A landscape with many peaks, sampled at points; each row gives a point and its height.
A climber steps from a point to the highest of its 2 nearest points, and stops where none of them is higher. Distance is the straight distance between rows; heights are no part of it.
k251: [ -4   7  48  22  -2  15  13  -5 -12 -27   4 -28  46 -15  33 -28  47  12
 -20 -53 -16   0   1   3  51  10  -5  -2  36  10  40 -11 -16  -6 -10  18
  39   6  -7  28  47  13   9   8 -15  -2   1   6]  h=206
k3: [  0  22  32  41  18   5   9  -2 -27 -34  12 -35  78 -28  45 -10  14  -4
 -12 -52 -33  -9  -7   4  21  10   2 -11  44  20   3 -10 -29   6 -15  24
  25  -4  -3   0  38 -10  10  23  -9 -16 -15 -18]  h=163
k920: [-29  -5  11 -51  -6   1 -30  39  25  16 -17  30 -20  25 -28 -11  -3  14
  -2  21  43 -14   9  14 -31  35   2  -1 -39  -3 -53  -4  24  15 -40 -11
  27   8 -13 -33  -9  -2 -34 -18  -2 -12 -12  12]  h=720
k500: [-24  24  -6 -32 -29  33  23 -44  45 -14 -42  -5  -3  45 -55 -41 -14  39
  -3  17  45  11  33  -9  -6  10  40  -9 -15 -19 -18 -41  15  34 -19 -30
   9  19  22  -4 -26 -11  -5   2   6   0  12 -10]  h=515
k441: [-11  16 -19  11 -11 -17  -8  14  24   3  -7  23  20   8 -33  15   1 -24
  19  38  -1  -9  19   5 -41  18   8   2  14  21 -25 -14  22   0 -33 -14
  35   7   7 -17 -30   0   1 -25  -3  -9  14 -19]  h=644
k809: [ 19 -12   9 -50  -1 -15  20 -44  -5   1 -24  20 -31   8 -10 -13  10  34
   4  39  46  21  21 -18  18  -9  37  -5  10   8  38 -32  15   8  35   6
 -26  11  30  18  -6  34  -9  17  -2  12  23  17]  h=410
k474: [  9  -3   9  29  18   3  16  -3 -16 -30  37  -9  23 -34  15  -2   9   3
  26 -26 -49   2  -8 -16  34 -14   1 -22  57  18   0 -27  -2 -21  -5  -2
  -9 -19  24  24 -18 -11   8  17  -4  17  32   1]  h=168
k947: [-69  -5   6 -36 -24   5 -15  13  33  39 -30  24   2   0 -28  -9 -23  -9
  23  16  33  -5 -23   2 -34  15  13  -7 -33   2 -18   4   8   3 -50   0
  21  28 -22 -35  21  19 -19 -26   1 -18 -39  18]  h=840
k678: [ 21 -27 -14 -16  -3  -1   4  -2 -22 -15  23   2 -39 -21 -17  30 -44  25
  25  16 -30 -19 -25   9   6 -10 -17   1  19  44  -4 -13  10   4   8  14
 -13 -40  34  -2 -44   1  33   5  13 -20 -11  -6]  h=300
k588: [ 23 -13 -54  -8 -53  23 -21 -16  14 -26  25  -7 -51 -17  21 -10 -18  -4
  12  34  13 -18   8 -36  -7 -14 -51  13  -8  27  15  -1 -31   6  32  34
 -35  34  -4  -7 -16 -14  28   6  17   0   9  -5]  h=437
k773: [ 16  -8  21  21 -16  23 -22  19 -12 -17  29 -18 -22 -38  39  -8   0  -7
  15 -36 -16  -8  -7 -14  25   7 -53  -1 -12  37   4  27 -18 -34  20  23
 -31  21 -11  -8  19 -11 -19  14  12 -11  -8   6]  h=461
k432: [ 45  -4 -32   6  29 -22  -7  26 -12  17  26   0 -13 -29 -25  16 -16 -30
  -6   7 -32  -6 -10   1 -15   4   1  -5 -24  20 -30  27 -23 -11  17  10
 -18  -6 -18  12  -9 -18   1  -9   4  12 -25 -46]  h=634
k505: [  2   4  37  46  30  19 -32 -24 -20  22   4 -30  21  20   5   4 -21   7
 -13 -25 -57   0   6   9   2  -2 -45   7 -40 -14   5  40 -10  11  43  12
  -3  10 -30  19   5   6   0  14  23 -49 -23 -36]  h=578
k800: [ 17   2  17  -7  11   2 -14  42   0  -9   6  11  21 -17  20 -13  25  15
   8  -7  20 -15 -12   6 -17  37 -22  -3  11  16 -28   6 -17  -3 -28  11
  15  31  -5 -35   9  -9 -57  -3 -27 -18  -7  -6]  h=568
k736: [  1  14 -38 -18 -12 -41 -19   3  14   2 -27   8 -20  36  14  23   4 -52
 -12  57  -9  -5 -34   2 -39 -22  -5 -24 -25 -19   7  21  15  12   9  17
   4  -6 -38 -17  41  -2  46 -23  38   4 -12  41]  h=427
k327: [-23  -9 -20 -60  23 -16   0   0 -11 -22 -10  27  18  22 -31  30 -18   4
 -34  16 -18  -2 -23  18   5  21  11   7  24  13 -42 -24  -6   0 -44  50
  41   5   6 -14 -10  26  29 -38 -15  -7 -27 -22]  h=185
k597: [ 10 -18   8   0 -47   4  -6 -13 -30 -16  57   8  -5 -64  25 -23  29 -10
 -14 -18 -17  -6  26 -18  35 -13 -23 -26  21  36  24 -21  -1  -7  17   5
 -30  42  12  15  -5 -20   8   1   4  47  25  22]  h=223
k584: [  4  32  -7 -21 -10  -7  34  17  17  11 -21 -32 -21   9  -4 -11  20  -2
  -5  26  52 -24   6 -11 -41   1  22  -4 -41 -38 -11 -16  17  50 -21 -47
   2  -2  10   2 -26 -54 -34  19  -5  28   3   5]  h=511
k134: [ 33  -4  23   1  -9   8 -13  30 -16 -23  24  -8  19 -43  34 -15  29   7
   5 -32  -9 -21 -12 -13  11  27 -37 -16  16  35 -10   4 -17 -20  -6  21
 -11  40  -1 -17  15 -29 -40   5 -17  -4   1  -4]  h=512
k659: [ 32  -9   2  -6  -1 -15  -4 -22 -10 -46  25  10 -10  14 -24 -13 -38  40
  15 -13 -11 -25  17  26  44  14 -37   8  16  -2 -33 -52 -12  34   9  37
 -23   2  12 -15 -55 -12 -12  -5  24  -2  20 -55]  h=230
k192: [ 42  26 -13  10  17 -28   8  12 -14  -1 -12   1 -38 -13  62  23 -19 -40
  14  -5 -11  -8 -37  -6   4 -19  16   6  -2  -5  35  28   4  46  29  -4
 -32 -18 -21 -30   2 -23   4  13   3  22  10  -7]  h=751
k378: [ 51 -23 -23 -30  -5 -22 -40  32 -10  -5  23   7 -30   4 -42  12 -16   1
 -16  35 -11  -7  15   5  -2   6 -20  10 -22  23 -48  -4  -6   6   6  32
 -10  16 -29  -3 -15 -15  -2 -33   8  -2 -12 -49]  h=734
k268: [ 19 -31  -9 -17 -19  19 -30  23  -5 -15  25 -11 -35 -25  11   3 -20 -16
  15   4 -20 -13 -28  -5   9 -10 -49  -6 -14  47 -14  12 -19 -29   4  44
  -3   5  -6  -3  16   2   6  -8  19 -18 -25   8]  h=407
k18: [ -2  22  41  43  28  18  -8 -10 -28  19   0 -24   2   7  15  26 -22  -1
  -7 -37 -52   2  -5   6  15  -1  -8  24 -28 -13   3  31  12   5  45 -12
 -13 -31 -18   6  -4  17   3  36   8 -35   3 -25]  h=591
k819: [  7  -3   1   3  18 -13  19   4 -19  12   3  27   5  -2  -2  25 -12  17
  35 -14   0  -7  -1   2  12  12  22  16  32  -2 -29 -26  12   4   3 -19
 -27 -24  14 -11 -40   4 -22  12  -3  26  27 -32]  h=229
k425: [ 27 -22   5 -18  19 -17  -3  -4 -20 -15  29  22 -15 -10 -13  19 -32  24
  33 -13 -16 -29 -12   9  31  11 -21   9  33  19 -43 -29  -4  15   1  17
 -16 -26   9  -7 -45  -3 -17  -2  15   5  11 -48]  h=258
k885: [ -4  22 -21 -19 -11 -40  -5  21  18  19 -17  24  -4  19 -43  45  10 -44
 -15  48  -1 -11  18   8 -52   4  28  -5 -24  -5 -34  -2  41  11 -23 -13
  30  -7 -18   5 -15  -7  26 -29   9  13   0   1]  h=553
k510: [ 24   2 -27  18 -25   7 -14 -18  -5  -6  35 -25 -22 -50  23 -19  -2 -23
   0  18   9   6 -11 -42  -6 -22 -50 -11  -4  21  18  14 -26  11  33  14
 -57  32   0  -5  -8 -11  33  20  19  16  15 -14]  h=500
k824: [-49  -5 -19 -69  -6  10  -3  -9  23 -18 -24  30  -4  42 -31   8 -19  32
  -3  34   6 -11 -18   8  -4  21  -1  13  14  13  -8 -32   4  -1 -40  53
  37  13   9 -38  -6  34  16 -23  -7 -36 -15  11]  h=222
k184: [-10  -5  27 -30  -3  -4  27  -9  33 -10   2   5   8  -5 -10 -35  42  12
  17   6  40  13  27 -11   7  12  27 -26  23   6  -9 -48  22  17 -22 -40
  25  -9  27  41 -10   0 -30  -9 -12  32  30  13]  h=513
k661: [ -1  15  40  45  24   3  25  24 -14  12   3 -28  29 -11   5   2  44   1
  -3 -41 -14   0  -9  -9  18  17  10  14 -15 -12  -8  17 -14 -17  -1 -16
  -3  -6  -5   3  18  -2 -30  12 -33   4  23 -19]  h=256
k978: [ 15 -10  -4 -17 -34  15  -7 -16   6 -46  -4  17 -32  28  -6 -17 -31  41
  15  12   9  -2  39  19  43  14 -36  13  18   8 -11 -47  -4  17  24  32
 -22  16  17 -33 -34   0 -20   2   6 -42  10 -33]  h=197
k713: [ 20   4 -12  25   5 -44  -1  13 -13  17  11  29 -18  -4  10  12 -12  -4
  18 -11  20 -37  27  10   1   8  19  13  14   5 -13   0  10   8   9 -24
 -15 -28  -5  -4 -43 -26  -8   9  10  45  18  -5]  h=243
k313: [ -7  30 -24 -40 -11  28  27 -40  55 -12 -40   9 -21  47 -28  13 -22  24
   7  14  20  12  15   0 -27  11  35   8 -15 -40 -15 -32  31  25 -12 -31
   8 -13  14 -27 -48 -15  -1  15   5  -6  27 -24]  h=449
k742: [-29   0 -16  14  10  33  32  -6  -4  10 -26 -17  17  12  -9 -17 -15  25
   4 -15  13  20 -33 -10  -7 -13  22   1  14  -8  35   9  -9 -27  -7 -14
  -2 -12  31  -3   4  28  11   8  -5  -5 -24  26]  h=82
k226: [ -3 -19  21 -10   7  -3   7 -21   8   9  15 -19 -19 -12   5 -18  42  -4
 -15 -15   4   9  20   3  56 -13   3  -3 -11  18  78  25  -3 -23  29  19
  -2   4 -10  39  33  29  -6  17  -8  12  15  30]  h=295
k876: [  5  14  44  14  31   1 -15  15 -30  12   7   9  29   3 -17  36 -16 -22
 -43 -42 -67  17  -5  24  -3  11  22  10 -35 -25 -40  29  -7  -7   9 -10
  23 -23 -20  35  36  18  -2 -19 -25 -32 -19 -45]  h=426
k396: [ 26  -8  42  -2  14 -15 -11  32 -30  35   2  21  -3  -7  -6  55  -7 -31
 -13 -29 -26   6 -11  21 -16   2  32  23 -19 -12 -40  27   7 -11   1 -25
  -8 -33 -18   7  24   7 -22  -9 -22  -7  -7 -20]  h=373
k261: [-35  10  26  18  21  28  31 -21   9   9 -17 -37  28  17 -26 -27  11   8
 -16 -36   7  32 -15  -7  16 -13  37   6  -6 -14  43  -5  -1 -13 -13 -32
  28 -24  24  44  21  27  20   1  -8  11  -7  16]  h=118
k851: [-12  26  -1  30  -3 -10   3  31  27   6   9   6  25 -16   6   5  16 -26
  27   9  15  -5  16   2 -45  12   9  -5   7   4 -25 -13  22  -4 -32 -49
  32  -7  13   5 -22 -29 -18  -3  -9  10  23  12]  h=756
k671: [ 32 -16  -1  26 -11 -25 -72  19  -4  16  27   7  12  -7  26  10  -2 -41
 -28   2   3  -4   1  17 -46  -1 -58 -19 -49  -8   0  59 -14   5  20 -18
 -17  20 -21   3  41 -32   3  -3  11 -24  -3  36]  h=763
k381: [-73  10 -15  -3 -32  16   9 -22  34  44 -35   3  19  -7 -27  -5 -44 -21
  28  14  30  12 -23   5 -55 -15  24 -14 -29 -20   9   6  10  15 -40 -23
   1  25  -6 -27  11   5  -2  -9  19 -19 -32  18]  h=731
k550: [ 56 -17   4   3   6 -32 -59  49 -23  20  21   7 -14  -8 -13  24  11 -26
 -21  27   4 -17   6  14 -44   6 -14 -12 -33  -4 -23  41  -6 -13   2  -8
  -5   7 -16  13  32 -27   5 -26 -18  -6 -11  23]  h=665
k496: [ -6  11  24 -24  13   5 -11  40  18  -2 -10  18   4   0   2 -28   4  37
   5   4  44  -5   6  17 -18  47 -18   5  -7 -16 -42 -14  15  22 -29  -9
  17  21   1 -44 -15 -12 -64   2 -16 -16   0 -10]  h=633
k609: [  8   0 -37   7 -20 -11 -17   8   9  15 -13   8 -22   1  30   0  -6 -23
  16  29  32  -7  -8  -7 -33  -4 -14   7 -11   2   6  26  -9  -1  15  -8
 -20   8 -17 -23   4   4 -10   7  14   2  -6  11]  h=399
k48: [  2 -12   8  15 -15  22  12 -18 -32 -33  38 -12   8 -54  23 -20  11   2
   8 -20 -38  13   1 -13  36 -25 -24 -32  41  33  31 -29   1 -17  10  10
 -17   4  31  18  -6 -10  15  20   4  11  15  24]  h=193
k14: [ 20 -30 -25 -22 -13  -5 -27   5 -23   3  17 -10 -60 -14   2  21 -45 -11
   6  30 -16 -11 -18   4   3 -27 -20   3 -14  39   1  10  -5  -3  19  29
 -29 -31   4   2 -12   8  51  -7  31  -8 -31   6]  h=348
k765: [ 16  -3  15  65   4   0 -37  26  -4  18  20 -12  43 -17   8 -14  15 -16
 -16 -29   1  -3  10  12 -33  11 -52 -14 -30 -18  22  43 -21 -10   4 -21
   7  35  -6  -3  35 -37 -14  -4   3 -19  -8  31]  h=674
k558: [-13  -6  45   9   6   9  11 -18   1   1  17 -17  23 -16   1 -26  55   5
 -22 -37 -25   9  15  11  64   5  -5  -5   3  16  69   3   0 -10   8  16
  31   5 -14  45  42  31   2  10  -7  -1  25  14]  h=250
k469: [ -8 -10   0 -36   2 -29 -23  30 -25 -17  -4  12  18  14 -13   9   5 -20
 -31  18 -12 -18 -20  20  10  13   2  -2  12  28 -53  -4 -18 -18 -37  57
  22  19 -22  -6  18  16  21 -48  -6  -2 -50   6]  h=154
k349: [ 13 -17 -27 -29  15  17  11   3 -13  34 -22   8  -6  -7 -15  49 -34 -14
 -12  26 -32  22 -39   5 -37 -25  26  -3  -8 -23  -3  12  11 -13  -4  -4
 -12  -7  -8 -18  -5  32  21  10  -7 -20 -26 -25]  h=38
k657: [-40 -19  18  14  25   0 -34 -18   5  30  -7   4  49  40 -11  17  -9 -18
  -9  -2 -28  37  -2  33 -22 -39 -26 -16 -21 -34 -15  36  10  -1   2   6
  25   1 -20  -4  45  -7   2 -19  23 -50 -45  17]  h=364
k383: [-20  16  20  27  45   0  16  14 -14  -4  11  10  36  -4   3  51 -27  -2
 -30 -60 -60   3 -20   1  12  38  25  30 -11 -17 -27  12 -17  -8  -3 -13
  29 -38   6  24  15  23  -5 -12 -29 -14   8 -59]  h=486
k975: [ -9   9  12   0  -3 -12  30  16  20   7   6 -19   5  -9 -16 -22  37  -4
   5   8  41 -14  26 -14 -17   6  25 -15 -10 -14 -20 -30  18  22 -33 -64
  23 -18  24  39 -21 -44 -24   3 -17  41  15  19]  h=614
k640: [ 36  -5 -38 -18 -46   9   3 -42  14 -30   3  -6 -45  11   6 -32  14  22
  -9  46  33   1  40 -40  14 -22 -17   3  12   1  37 -16 -20  14  42  24
 -31  35   0   7  -2  -7  14  12   1  12  28  -2]  h=365
k914: [ -5   3  29  26  28  -4  22 -29 -30  10   9 -45  -2   4 -11   6  14  30
 -30 -22 -40   3   0  -1  65 -24  30  13 -12 -22  47  17   0  -8  28  -1
 -19 -29  -6  39  -1  21  39  36 -20  21  23  -9]  h=416
k242: [-25  12   1  28  30   3  11  -3  -6  10  -3  13  15  14   3  46 -38  -3
  -7 -53 -30   8  -5  10   8  15  34  36   2 -21   5   8  10 -22  -4 -40
  16 -59  17  27 -25  16  25   5  -1   3  10 -10]  h=569
k766: [-24   7 -16 -18  -5 -28 -12  11  10  19 -25  11  -6  32 -27  30   9 -44
 -20  45  -6   4 -13   5 -42  -9  24 -12 -22 -12 -23  10  20 -13 -10   5
   7  -9 -28  -3  16  17  43 -26  29  13 -21  35]  h=484
k398: [ 27   8 -16 -10 -40  -3   3 -15  28 -15 -13  -4 -26  31  -8 -39  23  38
 -18  35  45  21  59 -14  11   4 -16   3  -1 -25  14 -26  11  23  35  -3
 -25  26  -2 -12 -13 -10 -21  16  -3   0  29 -25]  h=306
k191: [-26  -6   0  45  10  21 -37 -19  -7  10  -1 -21   9  37   9 -14 -25   9
 -11 -16 -33 -10   6  21  13  -9 -55  17 -28  -9  25  38 -11 -12  29  24
  10   5 -30  16   7   2  20   7  34 -42 -38  12]  h=663
k707: [-24   0  -7  56 -15  25 -23 -10  -6 -12   8 -11   8  17  20 -36 -11  -2
  -9 -31 -17 -14  24  21  26  -8 -41  14  -8   9  41  23 -23 -26  12  26
  11  17 -14  13  -1  -4  29  -2  28 -13 -20  38]  h=780
k963: [  1  -1  27  22 -24  -3  -3  29   3  18  12 -22   5 -27   7 -36  55  -6
 -21  -9  52 -16  34 -23  -3   9 -12 -25 -21 -14  44  11  13  -6  -5 -39
  17  16  -3  28  27 -31 -15  -5 -13  27  -4  44]  h=183
k387: [ -2   6   6  35  30   7   8   7 -30 -14  12 -22  55 -25  16  -5 -24 -19
   4 -26 -44   4 -24   9   7  -3 -14 -20  29  27  -9   7 -23   1  -9  21
  13  -4  15 -14  18   9   6   9  -2 -26 -35 -23]  h=136
k747: [-39   9 -33 -30 -29  20   4 -11  33 -14 -26  12   1  30 -28 -21 -21  32
  26  39  22 -16  -2  -4 -13  20  -8   8  14  15  12 -28 -13  -5 -22  50
  24  36   3 -39   5  21   1 -24   9 -44 -18  13]  h=259
k98: [-25 -12 -32 -11  11  25  10  11   1  14 -18   8   1  10 -13  10 -30  11
   8  13  -8  12 -42   7 -22  -7   6   2   5   1  13  14   2 -27 -10   4
   5 -19  12 -21   3  32  13   8   1 -33 -34  22]  h=59
k509: [ -6 -14  27  28  28 -23   9  -2 -14 -13  40  -6  39 -30   6   7  39  -3
   2 -27 -52   5   8 -12  62 -20  27 -19  32   4  15 -38   3 -12 -12   0
  -9 -36  15  52  14   2   6  11 -10  27  58   3]  h=138
k935: [-10  38  50  60   3  -3   8  -7  -6  24  -8 -45  26  -2  13 -11  52 -14
 -20 -26 -10  14  13   2   3  -9   7  10 -31 -35  23  13  10   3  16 -34
   0 -10 -15  29  14 -12 -16  26 -10   1  26   3]  h=213
k235: [-26 -22 -10  29   2   8 -31 -17   4  21   9  10  39   1  16  -6 -17 -26
   9   7  -3  36 -13  18 -29 -25 -55 -22  -1  -6   0  34  -8   8  15   2
  -4  15  -7 -24  43   2  -7  -3  33 -45 -29  25]  h=322
k430: [-22   2 -29 -54   1  36  16 -25  46  11 -36  20 -15  27 -35  36 -25  13
   7  24   2  20 -14  -5 -40   3  30  17 -10 -31 -14 -18  26   5 -30 -10
  25  -6   7 -30 -33  15  11   3 -11 -19   9 -20]  h=401
k389: [-14  18  20  40  34 -11  29 -19 -21   3   5 -12   6   9   6  32 -11  18
 -17 -51 -33   1  -3  -5  37  -7  53  30   5 -41  26   2   6  -6  15 -31
 -16 -58  10  39 -26   7  32  27 -12  28  33 -13]  h=491
k193: [ 15   3  -4   4 -28  17  10 -14  10  -9  -8  -7  19  -3 -19 -24  25  19
   4  33  22  24  31 -29  10   2 -25   2  25   7  11 -33  -8  15   9  10
 -16  56  -1 -34   3  -1 -31  -6 -27 -23  13 -44]  h=252
k908: [  9 -12 -17 -36 -32   2 -29  -2  26 -17 -13  39 -38  52 -24   6 -26  30
   0  22   8   1  37  29  14  17 -19  19  -8  -7 -30 -27  19  11   9  19
  -2  -1 -13 -49 -19  12 -11  -2  17 -38   4 -25]  h=164
k919: [ 22   6   7  15 -24 -16  -3  16   2   3  15   4 -21 -31  49 -14  50  -8
 -13   4  36 -14  33 -24  -1  -1 -14  -8  -1 -13  26  21  14  -3  18 -25
 -24  17 -14   8   2 -36 -20  15 -17  41  24  35]  h=224
k166: [ 40 -21 -15 -29  -8 -18 -45  43   0   4   6   4 -23  17 -27  15  27 -12
 -12  50   5  -8  -4   1 -37   4 -23  -7 -23   3 -44  18   0 -15 -12  14
   4  22 -39  -4  22 -13   3 -32  -7  -8  -6  14]  h=627
k296: [  2 -22  27 -32   6  -7  23 -13   0 -29   2  20  14  -5  15 -39  43  27
  11 -11  29   3  15  -2  41  15   9 -19  47  11  10 -42  -1   5 -17  13
  22   7  26  23   3  16 -27 -10  -7  28  16  11]  h=439
k601: [  1 -22  20  -8  18   3  28 -17 -14  -6   2 -29 -32   4   8  -7  21  41
  -1 -20   4   1  -5  -6  63 -19  19  12   3  -4  45  16 -10 -29  22   8
 -32 -22  12  22   4  23  14  29 -22  22   3  20]  h=353
k872: [ 23  -7 -36   7  -7 -16   6 -21  -1 -19  12  29 -48  18   5  -7 -11  20
  32   8  17 -38  30  10  13  -1   8   8  26   3  -5   1   0   3   8   8
 -11  -6   5  -2 -54 -20  14   5  20  47  24  18]  h=279
k761: [ -7 -12 -17  -3 -20   2  13 -20  -5 -26  -5  23 -43  18  14 -36   4  33
  22  11  36 -24  32   1  19  -5  11  -2  21  16  13 -13 -11 -26  10  17
  -2  10  28  17 -25   3  14  -5  16  36   7  54]  h=323
k266: [-27   3  -9 -22  18 -10   2   9  23   2 -10  31 -10  23  -2  58 -20 -27
   8 -18  -6   6 -14  15 -14  10  27  26  -1  -5 -31  10  36 -15 -22 -40
  34 -67  10  13 -14  10  29 -16   7  15  10  24]  h=692
k335: [-18   6   2  40 -21  18   7  -6   3  18   1  -7  49 -35   8 -23  15 -18
  25  15  23  42 -11  -9 -38 -14 -30 -25  23 -10  12  10 -11  13   6 -12
 -15  51  -1 -26  34  11 -21 -11   3 -24  -5   4]  h=283
k417: [-25  -7 -27 -41  34  30  21  10  22  14 -21  17   4  23 -18   2 -22  13
 -11 -23  19  14 -25   1 -19  26  17  22 -15 -22 -40   1  -3  -6 -37  -7
  21  -8  10 -26 -24   5 -22 -13  -6  17   0 -26]  h=351
k224: [ 15 -13   4   0 -41  -8  -8  -9 -12 -15  33  11 -42 -33  53 -19  18  -4
  -7  -6  24 -18  45  -9  36 -13  -9  -4  15  11  30  14  -2  -8  29   2
 -50  19 -12   9  -7 -22   0  14   2  52  23  39]  h=261
k439: [-21   2  -1 -23 -39  17  24 -39   4   2 -38   6 -11   0 -13 -36 -12  33
  17  46  54  20  18 -30 -21 -11  28  -8  23  -5  38 -28   2  -1  18  -7
 -10  27  28   3  10  31  -3 -10   0 -15  -7  27]  h=497
k589: [ -4   3 -26 -31  17 -13  10  -8  24  -8 -18  32 -42  30  25  51 -14   0
  24 -14   6 -19 -20  14 -10   9  34  20  15 -11  -5  15  30   0   1 -27
  19 -67   6  -1 -26  -3  28   2  12  21  11  30]  h=818
k250: [ 32   3 -33  37  19 -16 -11   7 -13  17  35 -32  -1 -36   3  -8 -14 -33
  -9   2 -17   5 -15 -14 -16 -17 -25 -15 -28  11  -1  41 -33   0  27  13
 -42   9 -15   3   3 -24  11  12  15  18 -11 -26]  h=570
k897: [ 34  12 -34 -23  10 -30   8   7   2  -2 -26  34 -54  18  42  41 -33 -17
  20  -3  -2 -25 -30  13  -5  -6  39  10  15  -6  18  16  27  31  10  -8
  11 -41 -14 -19 -17 -13  24  -1  18  18   4  17]  h=707
k103: [ 12  25  16  35  25  -3   2  -7 -18  18 -20 -23  -5   4  46  29 -16 -30
  -3 -25 -33  10 -20   8  -1 -19   4  13 -20 -22  22  37  13  17  37 -15
 -30 -38 -14  -9   6 -10  -1  40   4 -10  -7  -9]  h=658
k287: [  5  26 -30  -3 -15 -11  13   9  16  25 -37 -13 -13  10  17 -11   0 -11
   0  29  53  -6  -7 -17 -49  -8  17   6 -32 -27   9  10   3  21   1 -23
 -16  15  -6 -21  -8 -15 -22   5   2  22  -6  -6]  h=447
k10: [ 11  15  11  15 -22   7  16   1   3  19  -6 -10  27 -38   2  -7  43  -6
  19  34  21  27   7 -25 -28   0 -16  -7  16  -2   0 -15   0  12   9 -16
 -22  46   0 -28   5   3 -39   2 -26 -11  22 -19]  h=249
k308: [-31  16  -3 -29 -34  33  29 -31  29  15 -39  -9  -4  13 -42 -43  -9  23
  11  29  58  17  11 -27 -24  -8  36 -14  -1 -10   6 -29   6  23 -20 -23
  -1  30  13  -3   1   7 -13 -10  -6   3 -11  -3]  h=593
k213: [-13  28  24  24   7   7  24 -29  21   0 -18 -37 -11  13   7 -21  33 -16
 -18 -21  10  11   0   1  13 -24  36   6  -9 -25  50  14   9  -5   9 -39
  21 -35  -2  46  14  -2   9  23  -8  30  12  28]  h=162
k759: [-33  -2   9   2  20 -14 -17  13 -12  18 -16  11  32  23 -32  21   3 -41
 -29   1 -32  34 -13  27 -17 -17  15 -14 -19 -26 -36  25  12 -24 -14   2
  17  -7 -22   9  30  14  32 -42   5 -17 -43  24]  h=417
k593: [-21  10   8   2  44  16  40  17  10   5  -7 -11  41   3  -3  -1  11  15
  -8 -43   9  13 -28 -15  -1  23  24  20   6 -19 -27  -2 -22  -6 -39 -12
  26 -10  18 -13   3   1 -33  -7 -33  25   0 -32]  h=305
k49: [-13 -18  30  -4  45 -35  20  -6 -25 -14  10   0  58 -12   2  -1  22  14
  -4 -29 -23   5  -7  -7  63  -5  54 -12  32  21  25 -47 -13   7 -23  14
   9 -29  36  40  26  30   7   3 -21  24  24  -9]  h=105
k395: [ 26 -18  -3 -30  -3  12 -15   1   0  24  -9   0 -23 -12 -21  42 -13 -10
   5  42 -20  20 -31  -1 -21 -21   1   5 -10   3 -27  11   1   4  11   5
 -20  12 -18 -34  12  26 -13   7 -15 -31 -14 -44]  h=22
k460: [ 12   3  -3  25  42   5   7  14 -12 -15  38  -8  18 -33  -5  23 -22 -18
  23 -18 -68   9 -26  -5   3  -5  -3 -12  31  27 -25  -3   2 -12   0  -4
   4 -42  16  15  -7  -2  10  16   2 -13   7 -23]  h=142
k168: [  2  -1 -29 -17 -14  19  12  -4   0 -36 -12  -4  11  17  12 -40  -5  36
   9  10  30 -22   0  14  13  14 -18   7  39  24  -9 -38 -33   4 -20  59
  24  38  14 -15  -9   0  -4 -13   0  -4 -16  -3]  h=318
k562: [ -1 -12  -2   6 -20   6  13   3 -18 -23  -5   6   7  -4  20 -50  17  13
   8  -9  32 -15  17   2  26   6  -3  -6  39  30  15 -21 -24 -17 -13  20
  13  29  21  15  -3   7  -5 -18   3  26  -8  25]  h=378

Where does a climber stop that starts at each point below?
k398 -> k378
k747 -> k975
k742 -> k308
k657 -> k851
k872 -> k975
k593 -> k308
k736 -> k851
k14 -> k947
k460 -> k224
k509 -> k224
